Each row is a point on a tangle of strands that fork, close into loops and nearly touch. The rows are in no order.
(in the rows, 128 means zero)
Two points are linked if the straight distance between their rows is under 107. Some points are linked to none.
guveg: [173 170 110 152  89  97 110 139 132 166 144  64 132  99 105  72 143  66
 180 108 118 159  88 114  61 134 170 166 149 139 159]
Ges: [131 169 118 106 110 157 169 180 140 167 151 102 145 216 103  93 117 180
 156 123 163 131 116 140 145 199  88 105 117 111  92]
ditek: [ 74  94 123 103 138 165 121 110 126 107 128 159 123 167 138 152 141 167
  80  85 169 135 126 110 163 166 100 120 107 123 127]
temol: [144 124 114 151 127 104 115 113 118 102 144 146 133  63 164 191 147 115
  82 132 102 112  58 104 123 135 112 129 167 146 127]
gadib: [106 156 121  91  93 136 179 154 126 163 151 113 142 193 108 124 113 155
 125  73 157 154  46  88  87 143 112  84 124  96 109]
sizof: [205 124  96 146 124 122 118 170 125 147 154 102 131 117 119  60 101 155
 178 172 110 111 178 197 129 154 108 158 167 109 108]
mabo: [119 130 158 141 155 132 100 128 154 119 119  97 112 157 144 127 142 107
 158 150 143 113 204 142 164 131 133 130 107 158 137]
niz: [179 123 133 130 143 146 102 109 143 144 120  86 128 157 148 132 123 119
 119 164 140  98 162 136 161 183  94 171 137 143 135]
kom: [132 172 122 114  83 115 169 153 122 153 155 103 126 129 109 117 127 145
 154  80 142 162  44  83  91 128 133  78 146  99 114]
gavik: [108  81 137 163 131 123 129 126 108 111 135 162 107  71 111 141 113 161
 131 157 116 109 211 132 150  68 130 124 151 156 157]
zoniv: [164  68 106 149 127 111 109 121  96 110 134 149 131  74 130 105 102 143
 116 145 112 111 178 160 121 109 114 188 175 119 146]
tev: [120 183 118 102 106 134 175 182 116 170 175 115 112 156  94 104 133 176
 165  97 179 159  69 109 131 119 119  57 107 102  71]
Kasun: [133 113 154 110 136 131  85  82 151 113 126  74 130 159 144 177 148  71
  88 118 112 103  82  66 113 142 127 147 124 167 170]
pigik: [138 157 114  92  97 120 182 180 126 173 138 118 162 211 102  61 117 179
 167 117 157 149 105 150 130 152 119 107 112  80 101]
dit: [184  90 102 131 123 133  75  97 103 146 143  57 120 133 115 125 104 108
 106 115 141 103  95  74 125 167  80 175 173 147 176]
pafor: [131 135 146 165 177 164 115 117 155 110 116 156 114 114 155 169 106 141
 127 197 103  79 198 158 176 158  94 126 130 159 117]
Deniv: [ 63  98 145 132 167 145  98  98 124  76 132 167 100  96 145 200 158 139
  96 141 144  97 151 116 178 127 102 103 123 163 113]
Sakol: [143 149 103 137  83  92 141 183  92 152 172  95 119 116  86  54 134 152
 195  71 172 190 100  93 121 101 152  94 147 100 126]
Gul: [ 79 109 125 135 148 129 114 145 116 122 151 133 104 141  97 104 128 173
 163 107 192 141 197 115 184 118 116 100 109 143 125]
niro: [138 170 153 122 171 162 125 100 189 129 115 100 126 175 157 197 156  80
 108 174  93  92  94 131 134 181  95 124  98 153  91]
Kiz: [137 184 111 126  95 112 162 178 109 158 184  93 107 120  97  82 118 166
 188  99 180 175  91 110 139 105 135  66 137 110 103]
Vuma: [132 189 133 111 109 117 164 163 150 160 146  81 142 179 111 102 135 131
 181 116 145 148 101 122 129 139 137  89 114 111  94]
rim: [160  89 122 162 143 136 130 143 119 134 110 123 122 126  97  68  95 102
 168 173  90 114 239 195 108  76 138 171 127 142 160]
Vos: [ 90 121 137 139 123 116 131 146 106 123 149 141 107  96 100  99 116 159
 158 121 165 141 192 126 155  69 143  97 125 136 125]
Zer: [ 66 110 135  97 132 192 118  97 130 106 128 146 120 181 121 188 144 149
  47  79 147 122  82 103 143 185  80 112  91 130 121]
demav: [ 95 165 134 138 145 133 158 142 138 126 138 155 113  77 131 168 121 161
 136 156 129 117 121 148 157 110 118  64 116 132  73]
kage: [ 97 158 152 118 128 124 141 143 142 130 131 112 113 138 141 148 155 132
 141 123 140 133 120 123 147 123 132  91 122 130  98]
zafak: [144 215 121 158 124 137 167 167 164 148 154  92 133 106 140 166 137 122
 149 179 100  99  69 142 131 180  93  87 155 131  70]
Toliv: [139 138 128 132 120 127 175 143 139 152 100 163 143 133  95  70  97 152
 174 167  90 140 190 189 101  59 166 126 111 103 120]
Gazig: [152  53 102 103 126 109  94 122  82 123 105 108 162 178 123  66 118 106
 124 105 137 147 166 136 105  96 136 199 109  99 164]
duvus: [161 175 115 172  98 103 117 149 132 147 144 105 129  58 127  82 144  76
 165 136 106 144 111 156  79 135 178 174 157 145 141]
sar: [208 142  92 145  89 106 107 111 125 156 124  76 141 108 115  74 127  61
 153 117  96 143  79 116  40 154 145 187 150 134 160]
Zivu: [130 137 134 119 151 158 138 114 148 124 112 169 148 142 166 179 118 160
  80 158 118  97 114 155 158 184  85 127 119 119  89]
Tafum: [153 107 104 132 103 114 118 128 112 136 149  96 142 132 127 112 128 130
 131 108 140 140 102  98 116 149 110 156 175 132 147]
bonav: [131 103 102 146  99 113 162 146  85 132 115 162 125  75  77  62  99 156
 164 124 106 168 181 170 102  28 162 130 127 101 142]
fidir: [107 101 129 118 127  91 101 126 123 128 131  59 123 167 120 109 143  77
 144  74 152 154 125  75 119  93 165 144 109 153 187]
torag: [191 160 135 120 120 104 132 105 165 149 112 119 156 126 161 139 133  73
 116 175  84 112 106 152  99 158 156 167 120 123 128]
Panuv: [ 90 134 144 153 146 110 105 110 134  95 151 129  95  54 158 201 169  95
 117 138 111 105  94 110 139 101 138  92 138 161 120]
Dufis: [148  63 121 124 150 149 102  96 103 110 101 184 138 105 138 140  97 172
  76 157 130 100 172 136 167 150  84 173 145 125 137]
zini: [148 125 120 173 153 147  92 131 140 112 160 103 109  98 139 156 127 149
 127 165 133  89 170 122 190 178  69 139 172 166 118]
Dosul: [151 133 102 165 102  88 127 125 106 120 128 183 138  25 138 133 118 129
 120 128  92 136  84 140  89 108 166 144 162 111 134]
Gapim: [163 181 130 129 116 104 161 113 166 146  96 154 162 105 157 131 122 102
 142 173  88 118 106 178  90 136 168 141 128 110 109]
goda: [ 80 104 167 103 153 116 112  97 139  76 115 166 125 105 162 207 168 106
  76 130 107 114 110 109 124  91 157 108 108 154 143]
Gonis: [ 81 122 176  74 147 122 125 109 139 118  89 142 137 186 149 153 155 101
 121 120 135 143 145 121 128 101 166 122  65 132 133]
lufa: [101 118 142 128 152 155  85  98 151 109 136  75 103 160 134 200 163  85
 106 109 133 104  91  83 143 145 102 128 130 181 135]
Bizes: [ 97 153 165 105 176 189 112  99 187 113 106 107 121 201 153 194 177  83
 109 138 116 102 102 134 156 174  97 105  74 163  99]
Rotov: [ 72 158 163 116 149 153 120 127 158 127 140  94  88 129 141 205 198  80
 136 113 118 120  51 110 139 105 124  54  84 157  60]
mon: [156 159 114 134 120 121 138 125 139 136 134 111 146 111 150 164 129 122
 115 154 104 111  72 118 115 172 111 137 151 123 106]
dasaf: [155 119 113 107 120 131 135 143 129 152 121  95 157 187 124  80 120 143
 146 134 147 131 144 139 138 162 116 165 123  97 132]
Buna: [127 119 107 136  95  94 119 155  98 139 166  78 115 135 104  84 132 137
 162  80 171 172 112  71 117 101 140 121 151 125 158]
digi: [133 132  93 112  90 114 164 164 103 149 154 137 142 125 114  90 121 183
 149  99 158 158  99 124 127 122 115  99 157  90 104]
rezu: [117 107 150  82 131 142 142 100 138 125  92 144 161 203 149 136 126 134
 103 120 139 135 127 114 138 153 125 150  93 102 127]
tunev: [116  95  99 112 131 128 122 167 118 139 134 109 140 202  90  47 119 169
 174  92 182 149 185 122 177 137 112 140 105 101 135]
sop: [154 110 103 140 133 151 116 139 117 131 139 138 131 115 127 108 114 177
 129 153 141 106 168 153 167 172  75 151 159 128 114]
Laf: [103  79 114 151 124 126 105 129  89 100 162 155 113  76 142 158 135 174
 104 113 150 126 129  94 158 129  97 125 177 140 130]
Ladu: [168 181 108 167 121 107 163 133 157 142 100 177 151  56 141 127 103 131
 150 179  68 113 112 204  86 131 164 133 143  95 100]
Tidom: [178 150 120 129 116 125 109  96 150 144 135  67 137 135 130 150 112  75
 119 149 104  90  65  78 103 175  96 149 158 145 147]
logek: [107 122 141  88 100 121 149 107 121 117 111 155 141 159 144 173 136 116
  76  70 132 155  36  64  66 120 136  95 113 103 133]
Fef: [196 111  91 140 116 105 118 118 108 141 128 134 155  79 147 111 107 132
 116 144  90 119 111 165 103 158 118 183 169 106 124]
Tutub: [145  99 149 112 135 111 119  98 135 119  95 150 154 135 158 132 117  99
 102 163  95 113 162 156 116 116 148 172 115 126 151]
zakeb: [107 139 143 142 114  91 107 127 100 110 175  98  79  65 122 130 154 110
 145  70 169 174 103  68 132  60 171  80 125 140 142]
gel: [155 157 112 189 132 120 157 133 147 131 114 170 129  50 121 131  92 141
 150 191  66 103 153 198 112 104 153 123 150 127 120]
Kugik: [169  82  98 157 134 127 119 127 102 112 106 136 133  92 110  69  99 100
 131 162  82 117 206 205  78  89 151 196 132 134 165]
lotaz: [ 89 143 171 148 162 132 139 122 152 110 112 155 103  94 132 169 125 113
 142 172  92 108 178 152 146  67 161  93 102 155 126]
Selem: [137 103 118 110 135 176 115 104 116 118 122 166 141 141 132 154 112 175
  54 119 150 112 120 124 173 204  62 148 138 116 125]
pozo: [ 91 150 162 117 145 117 130 118 146 116 128 115 119 120 154 171 153  87
 130 140 112 123 119 128 130  98 152 105 107 143 109]
zegu: [196 123  78 127 108 115 125 154 104 149 150 101 145 123 118  63 110 151
 159 137 126 121 130 160 122 159 100 164 173 100 112]
zafe: [ 77  87 160 146 157 140 121 119 116 103 128 157  90 102  97 148 132 153
 136 137 128 121 216 123 166  69 140 104 107 177 151]
nug: [144 128 131 183 143 119  95 135 131 104 159 110 112  55 154 159 132 113
 134 172 111  87 155 135 162 141 106 141 177 166 136]
nolo: [140 109 119 113 145 134 112 145 130 149 110  80 148 223 116  65 113 118
 159 104 165 138 182 124 163 148 118 168 101 109 148]
tof: [111 118 134 115 108 103 135 124 110 111 137 152 124 120 141 150 135 135
 103  81 139 156  71  74 100 113 133 109 145 110 136]
vemo: [169  86  96 112  98 119 109 106 101 162 124  69 147 183 109  83  92 103
 134  77 148 135  85  71  75 145 110 167 144 103 185]
sog: [147 140 107 110  81 100 150 141 117 156 133 121 142 150 116  91 118 127
 147  70 134 177  50  84  61 126 139 118 144  87 152]
Pubaz: [126 125 134 134 153 120 109 100 140  90 127 160 139  85 180 209 141 117
  74 163  90  94  94 120 139 137 113 123 141 154 114]
fop: [137 109 107 141 101  90 125 152  83 122 151 135 115  60 108  75 128 151
 149  97 148 170 138 116 112  74 150 123 170 109 138]
Bope: [130 147 122 168 101 110 137 135 103 121 114 195 119  11 106 105 121 126
 139 121 102 153 109 150  73  66 188 135 150 122 148]
nidov: [ 76  96 158 148 142 111 108 119 112  93 147 132  93  75 124 162 147 118
 129 124 146 125 178 114 155  57 151 111 126 168 143]
funo: [ 87 141 158 158 129 106 103 124 114 106 164 102  76  59 136 148 155 100
 147 106 146 143 138 105 142  55 171  98 121 160 152]
moler: [143 137 105 100  95 104 164 173 105 156 133 110 156 160 104  56 119 157
 178  97 151 159 125 145 116 115 143 120 131  83 112]
Fufub: [115  85 113 151 119 105 107 148  84 123 152 125 109  76 111  92 120 153
 149 113 152 147 184 134 137  77 141 139 154 136 151]
biki: [126  91 124 177 136 131 154 142 114 124 114 162 114  86  95 102 107 151
 146 159  78 115 214 162 120  57 141 131 145 147 155]
dogad: [132 114 129 130 120 109 154 116 121 125  96 189 154  83 124 110 103 125
 121 155  74 131 145 176  88  80 174 149 125 110 142]
Mozif: [134 125 108 140  96 117 118 123 123 131 161  86 118 125 113 130 122 113
 134  78 141 136  65  54  90 132 102 115 173 136 154]
pid: [130  91 138 143 148 133  90 127 131 120 126  97 122 148 126  94 124 123
 149 135 156 119 221 141 178 120 117 167 129 154 158]
Pekav: [ 99  78 107 125 124 109 103 145  92 120 150 113 118 140 120 100 130 166
 131  80 184 150 154  92 160 114 116 134 143 130 157]
zez: [141 110 105 127 118 123 158 147 101 135  93 149 146 117  78  43 100 117
 171 134  89 156 186 191  73  49 173 153 116  91 137]
Kezaf: [166 119 109 158 126 119 134 136 124 123 121 144 145  79 120  99 102 144
 147 171  99 105 169 181 117 111 138 152 159 119 123]
Saru: [ 92 164 139  82  99 129 184 134 120 146 131 141 138 168 133 159 132 153
 114  85 144 165  34  97  89 118 127  82 106  84  88]
suvi: [130 110 142 140 141 110 143 100 140 110  87 204 149  75 142 157 109 113
  90 179  59 102 139 172  98  81 170 151 117 135 154]
guzud: [147 134 126 182 157 123 111 131 147 119 133 144 132  72 148 158 113 129
 133 200  92  83 177 174 161 136 102 136 163 151 125]
Kuda: [120 143 125  71  96 149 163 121 148 162 112  93 163 223 125 145 103 116
 103  99 121 127  49  90  77 171 112 128 111 108 128]
fep: [124 123 141 106 166 176 108  88 140 114  99 159 129 160 146 181 130 139
  58 141 136  97 124 125 172 201  86 137 113 132 118]
vibem: [204 105 103 109 104 112 100  76 111 136 110 122 142 113 146 148 114  91
  75 138  88 108  63 101  86 164 121 185 154 128 157]
pez: [170  71 124  98 152 141  99  85 102 126  78 169 149 143 149 137 106 138
  62 159 122 101 165 151 154 152 106 193 116 111 140]
ruf: [ 81  99 156 102 157 174  89  95 136 103 131 124 107 170 135 201 163 119
  67  91 148 119  86  83 146 154  94 116 110 161 127]
bes: [ 80 109 160 128 176 151  91 105 147  94 131 135  94 143 143 170 161 111
 124 130 143 105 172 122 177 131 116 111  98 177 121]
gitob: [ 74  69 128 104 129 111 120 126  93 111 121 156 124 144 118 115 128 161
 121  81 177 158 165  94 148  82 147 121  99 118 154]
Vuto: [172  73  90 120 118 110  97 129  87 146 122  78 149 177 107  66 111 116
 134  86 140 149 132 102 117 137 117 192 140 110 171]
kule: [156 116  96 105  78 124 139 121 124 157 136  94 148 170 101  89  83 115
 133  73 141 141  45  66  48 149 102 133 162  94 161]
sapu: [128  70 122 117 136 147 103  90  96 101 126 166 140 111 146 168 125 164
  57 119 149 106 102 100 155 168  75 155 163 136 140]
vodug: [107 148 134 151 132 109 137 126 127 110 142 155 115  54 143 174 137 131
 124 152 115 119 111 133 138 109 140  99 152 129 109]
bikuf: [144  91 128  81 138 151 129  94 121 135  79 177 159 187 155 132 104 156
  77 137 135 119 142 148 145 165 104 171  99  95 121]
Kopot: [223 129 105 121 112 110 119  86 131 154 104 115 145 111 156 137 122  81
  86 172  85  98  89 140  98 166 139 193 133 121 129]
Nuva: [126 108 146  92 135 129 108  94 140 119 108 118 142 178 147 162 142  99
  93 119 131 127 101  94 131 152 124 150 109 138 143]
mivu: [133 163 148 104 104  92 149 132 139 144  98 143 149 121 132 103 136  96
 146 110 110 172 100 143  79  92 202 131 105  92 134]
sase: [139 105 152 112 134 107 115 115 139 122 100 117 150 163 151  93 136  65
 120 146 110 135 169 150 103 101 181 179  96 129 164]
nata: [ 86 102 130 129 127 112 111 119  99  97 163 141 104  98 131 161 143 150
  99  81 162 142 107  78 143 110 113 107 140 138 127]
rerol: [ 99 169 130 131 145 182 144 159 152 129 155 143 118 153 126 150 135 175
 127 148 157 103 123 144 174 202  77  80 123 134  70]
rori: [166 146 137 129 164 186  97 107 159 143 118  99 104 185 132 130 130 127
 106 151 142  95 164 137 195 226  68 146 116 148 134]
popir: [ 71 115 131  89 126 157 144 131 127 137 138 118 117 188 116 157 146 141
 110  60 164 144  79  78 125 134 118  92  94 115 112]
dapav: [102  96 116 119 119 139 118 131 106 116 139 139 134 151 114 125 126 177
 110  92 171 128 141 106 158 153  95 139 144 117 131]
Posa: [124 154 135 112 125 119 161 159 138 151 133 118 140 152 129 108 124 152
 158 147 140 135 132 147 144 138 130 107 128 110  98]
Saziz: [113 145 159 130 122  98 113 110 133  97 126 159 128  65 155 169 157  78
 104 132  99 133  98 119  98  77 198 128 118 152 163]
deze: [147 185 131 120 139 142 147 125 167 137 119 103 145 139 156 197 139  99
 109 172  89  92  60 129 115 180  96 121 131 133  87]
kogo: [149 144 122 185 104 100 114 160 126 138 167  86 108  59 116  85 143  90
 169 133 128 141 164 157 122 109 162 154 167 150 147]
nobi: [ 94 160 142 148 173 179 130 139 166 110 133 160 101 128 139 172 137 160
 123 158 130  94 164 156 178 180  77  76 107 147  66]
zado: [153 145 140 129 116  97 139 134 148 148 118  99 137 133 137  92 127  83
 155 145 109 137 145 162 101 115 185 165 113 121 141]
zuli: [150 218 120 164  89 108 151 163 136 152 139 123 122  45 117  98 139 119
 185 129 125 161  78 140 110 111 173  97 150 126 108]
goke: [180 137 112 110 129 135 136 145 145 155 111 127 152 170 138  78 114 139
 154 172 121 114 161 185 129 164 116 159 130  97 105]
nifi: [116 149 124 127 111 112 160 146 116 136 132 165 124  74 117 109 104 163
 148 136 122 144 129 148 116  88 158  94 142 103 101]
temut: [121 182 156 115 114 103 142 121 146 134 122 114 126 122 149 135 147  87
 144 123 110 147 100 119 107  98 183 116 111 123 130]
Biru: [116 169 119 153 109 109 131 142 109 118 183 123  89  61 124 152 151 138
 130  87 146 159  57  64 121 104 128  68 153 133 113]
moki: [132  99  88 126  91  95 136 164  77 133 173 146 124 103 105  76 118 185
 141  78 179 168 111 103 129  99 120 111 166  99 132]
gega: [172 127 109 133 128 127 138 169 122 151 126 116 150 161 111  44 102 158
 190 153 136 127 192 179 133 129 118 146 141 105 111]
fosan: [127 109 138 167 125 126 130 150 127 125 131 117 110  95 109  82 110 107
 164 151 115 124 222 171 130  70 167 142 138 146 163]
Ridor: [191  70 105 112 112 124  88  81  96 130 126 102 129 130 128 142 111 100
  73 107 123 118  82  76  97 148 107 184 166 129 183]
Pozu: [ 77 132 163 133 186 176  97 115 173  98 129 108  80 178 126 156 172 111
 147 124 155 118 187 137 188 154 113  78  77 168  94]
tozot: [111 146 155 142 184 182 111 104 175  95 105 172 116 136 164 182 130 139
 103 178 107  82 171 159 182 176  90  96 106 152  92]
sof: [110  91 140 118 122  87 104 145 111 127 111  93 130 150 124  77 144  78
 145  87 143 166 167 115 115  68 189 155  94 126 190]
Beg: [157 116 117 124 112 103 130 141 112 139 110 121 151 136 121  55 113 108
 162 134 108 148 162 185  87  92 165 172 124  96 142]
Ref: [151 118 117 138 124 119  97 121 122 130 145  88 121 122 144 131 133 121
 127 145 137 117 140 119 149 160 105 164 161 142 142]
givu: [ 83 135 150 116 164 179 113 117 170 127 116  93 109 219 120 130 167 115
 137 105 168 124 173 124 186 189 108 104  77 149 126]
Vofev: [130 116 149 114 148 118 138 100 149 110  81 186 160 123 166 171 107 128
  87 175  87 108 138 153 120 119 142 144 119 121 122]
vilot: [140  94 158 133 159 138 128 104 147 114  83 173 140 137 140 131 100 109
 108 192  68  95 209 170 115  92 146 164 110 147 153]
genib: [118 119 123 125 130 128 164 136 127 133 110 179 133 109 112 107 104 183
 144 148 109 123 170 158 130  94 124 112 134 106 112]
fipal: [ 89 159 119 135 150 148 177 143 140 123 129 209 117  95 127 188 109 207
 115 165 125 106 122 151 156 129  99  55 119 111  56]
giba: [ 93  98 105 124 149 152 116 147 116 122 138 138 122 185  91  64 114 180
 146  95 192 139 211 124 196 154 107 104  97 126 137]
dilot: [101 153 134 156 123 110 112 123 122  97 171 124  89  47 135 190 171  93
 118 101 120 140  54  77 117  91 138  75 141 150 112]
Falo: [103 150 152  84 120 125 166 115 138 128 103 154 143 154 151 168 143 123
 100 111 114 147  57 108  96 121 145  98  98 104 110]
Puro: [134 138 118 157 145 168 112 140 136 120 153 123 122 116 140 161 130 163
 105 145 140  85 118 124 185 208  49 124 159 151 102]
Pafa: [136 175 109 139  99 118 148 128 135 140 138 114 137 101 126 147 132 113
 122 123 106 131  33  87  83 160 121 105 166 119 117]
mulor: [119 137 125 139  99  87 119 140 106 127 149  80  99 111 110 103 143  94
 159  57 166 188 103  68 107  70 174 106 123 129 165]
vup: [128 120 144 119 122 101 109 101 119 101 131 120 129 105 153 143 157  73
  94 100 109 145  91  85  95 102 176 149 128 150 179]
buzip: [114 153 138 155 150 141 185 143 140 135 106 192 116 108 101 131 106 185
 153 181  92 122 182 164 138  82 142  75 114 131 104]
Zom: [ 72  80 139  93 152 135 105  99 130 112  87 145 137 195 128 129 136 140
 100  86 171 143 175 115 163 130 130 145  74 135 158]
biv: [120 200 138 100 124 157 171 165 173 168 135  70 137 209 114 138 139 116
 170 130 135 125  85 126 122 164 112  82 108 118  79]
bizad: [119 204 129 129 121 155 158 155 169 153 149  73 126 154 124 164 148 118
 152 142 111 110  64 117 120 169  92  82 135 133  76]
kori: [152 152 116 117 125 175 129 164 147 167 133  81 147 234  99  80 112 160
 146 124 166 120 138 129 166 216  79 131 119 116 123]
Nare: [154 145 127 149 142 140 155 173 145 158 118 134 129 163  91  52  96 151
 199 166 108 126 225 184 127  84 139 118 127 119 123]
Renu: [ 67 105 178  85 161 135 130  91 138  88  94 178 121 149 147 188 150 119
 101 128 126 127 149 122 143  98 159 103  79 151 123]
tomu: [205  83  78 115 120 133  98 140  86 145 137  97 140 144 113  59 103 158
 141 136 141 122 172 166 144 160  83 195 163 101 127]
kolug: [137 120 131 126 109  94 138 113 123 124 121 142 149 105 145 130 131 113
 124 132 113 140 105 136  99 121 146 152 146 109 130]
tur: [ 85 145 188 121 148 107 118 109 142  97 116 143  99  89 142 186 162  69
 122 134 106 122 119 125 119  55 200  94  86 159 130]
kize: [162 150 122 142  96 101 119 127 126 148 104 100 151 116 129  55 146  41
 166 132 113 157 138 163  64 116 204 187 108 129 165]
valot: [162  71 142 132 151 130  69 115 114 122 107  98 130 152 137  98 123  96
 116 158 135 118 222 151 154 119 133 199 116 147 174]
Terav: [106  91 149  70 144 117 118 107 134 125  76 139 158 215 147 112 133 113
 114 113 142 140 154 126 133 123 156 159  66 111 156]
Pev: [181 153 118 110 142 181 122 122 151 172 116  92 134 213 118 103 111 140
 115 151 152 103 145 141 179 233  70 151 109 117 132]
fepi: [ 96 111 155 150 168 134 115 109 141  80 119 173 120  84 149 198 133 126
  98 173  97  90 156 139 157 118 119 119 130 162 118]
Bero: [134 111 120 176 106 101  98 142  97 115 175  95 106  66 112 104 142 115
 151 121 142 133 158 116 144 103 143 142 177 151 154]
vit: [107 160 140  86 126 186 155 120 160 154 113  99 139 223 117 160 119 123
 108 110 132 111  72 114 112 190  88 112  96 130 110]
vut: [123 166 128 138 105 101 158 138 112 130 154 153 112  65 129 123 137 141
 142 106 132 168  77 108 106  99 156  87 139 107 112]
zud: [127 131  97 170 113 119 161 138  90 136 110 193 121  30  82  84 102 165
 150 131  89 161 138 164  86  47 168 122 145 112 137]
Kufud: [117 138 172 142 163 135 135 122 163 121 107 133 116 145 151 145 126 104
 141 177 103 110 199 156 138 107 148 125 105 149 129]
lesod: [129 161 134 101 100 133 162 126 148 150 120 107 144 158 125 153 106 104
 114 106 111 124  27  86  64 157 119 100 139 114 118]
dolob: [166  62 122 126 132 125  80 112  88 122 115 119 132 126 131  99 115 120
 100 142 136 114 189 145 141 133 109 194 145 124 155]
digav: [157 116 104 161 125 123 153 135 115 131 101 171 133  66 114  74 109  94
 143 159  72 131 162 206  53  83 176 174 128 121 152]
devi: [107 102 127 126 141 131 121 111 112 101 130 174 133  98 149 172 125 172
  95 140 125 107 123 122 149 140 102 127 156 121 118]
Taki: [ 79 129 154  99 156 176 144 105 156 111  96 187 132 180 144 165 131 155
  88 131 139 120 146 149 158 165 105  97  73 123  89]
dabur: [141 164 104 172 105  90 129 120 121 117 139 159 127  32 151 161 138 115
 113 125 101 134  47 116 100 140 136 117 177 126 126]
palov: [116 119 136 110 107  85 127 129 116 131 100 117 144 150 133  81 134  86
 147  89 129 178 118 124  86  72 202 148  97  98 161]
Resuf: [ 87 177 128 113 134 158 160 172 130 156 184  81  94 182  88 128 149 153
 160  88 190 148  85 100 157 134 107  46  93 133  76]
Rusis: [ 64  71 131 107 145 131  94 105 101  91 129 150 123 148 132 150 145 153
  90  70 183 147 151  87 163 122 124 130  99 139 151]
lobi: [ 96 152 121 116 119 206 147 144 145 132 149 156 137 178 112 146 130 187
  76 111 152 116  99 134 159 212  66  92 111 117  82]
fezo: [124 118 147 117 118  92  93 108 134 111 125  79 121 145 129 133 160  55
 127  80 126 152  81  64  83  98 176 145 118 154 196]
kam: [106 153 152 160 137 113 145 130 132 111 121 168 104  41 127 160 126 112
 132 156 100 128 141 147 126  56 176  96 121 148 130]
dem: [ 94 180 123 121 137 174 159 173 144 141 175 110 105 175 102 133 148 181
 145 112 172 129 119 131 164 174  87  56 104 136  66]
Fup: [122 152 113 140 140 150 165 145 145 125 124 195 146 111 157 177 104 189
 108 169 117  96 104 164 153 173  83  93 145 108  73]
rog: [ 99 141 137 105 147 176 123 122 163 127 122  89 122 219 119 150 151 125
 119  98 148 123 123 115 147 191  94 117  99 145 109]

A piece is two or more points that can be reached from each other along the links. Count, over all rows, the pieces, the separate loops (a circle has one, a figure eight two, a Y none), the forks (points with three links) and the tips (points with one).
pieces -> 4
loops -> 3
forks -> 12
tips -> 14

A fork is a point with three links, a tip a point with one. Leave the first point through the second and follow the links. Name the first fork or tip that comes.
tof; nata -> vodug
zoniv; Kezaf -> dit
Pozu; givu -> Bizes
gavik; zafe -> rerol
givu; Pozu -> zez
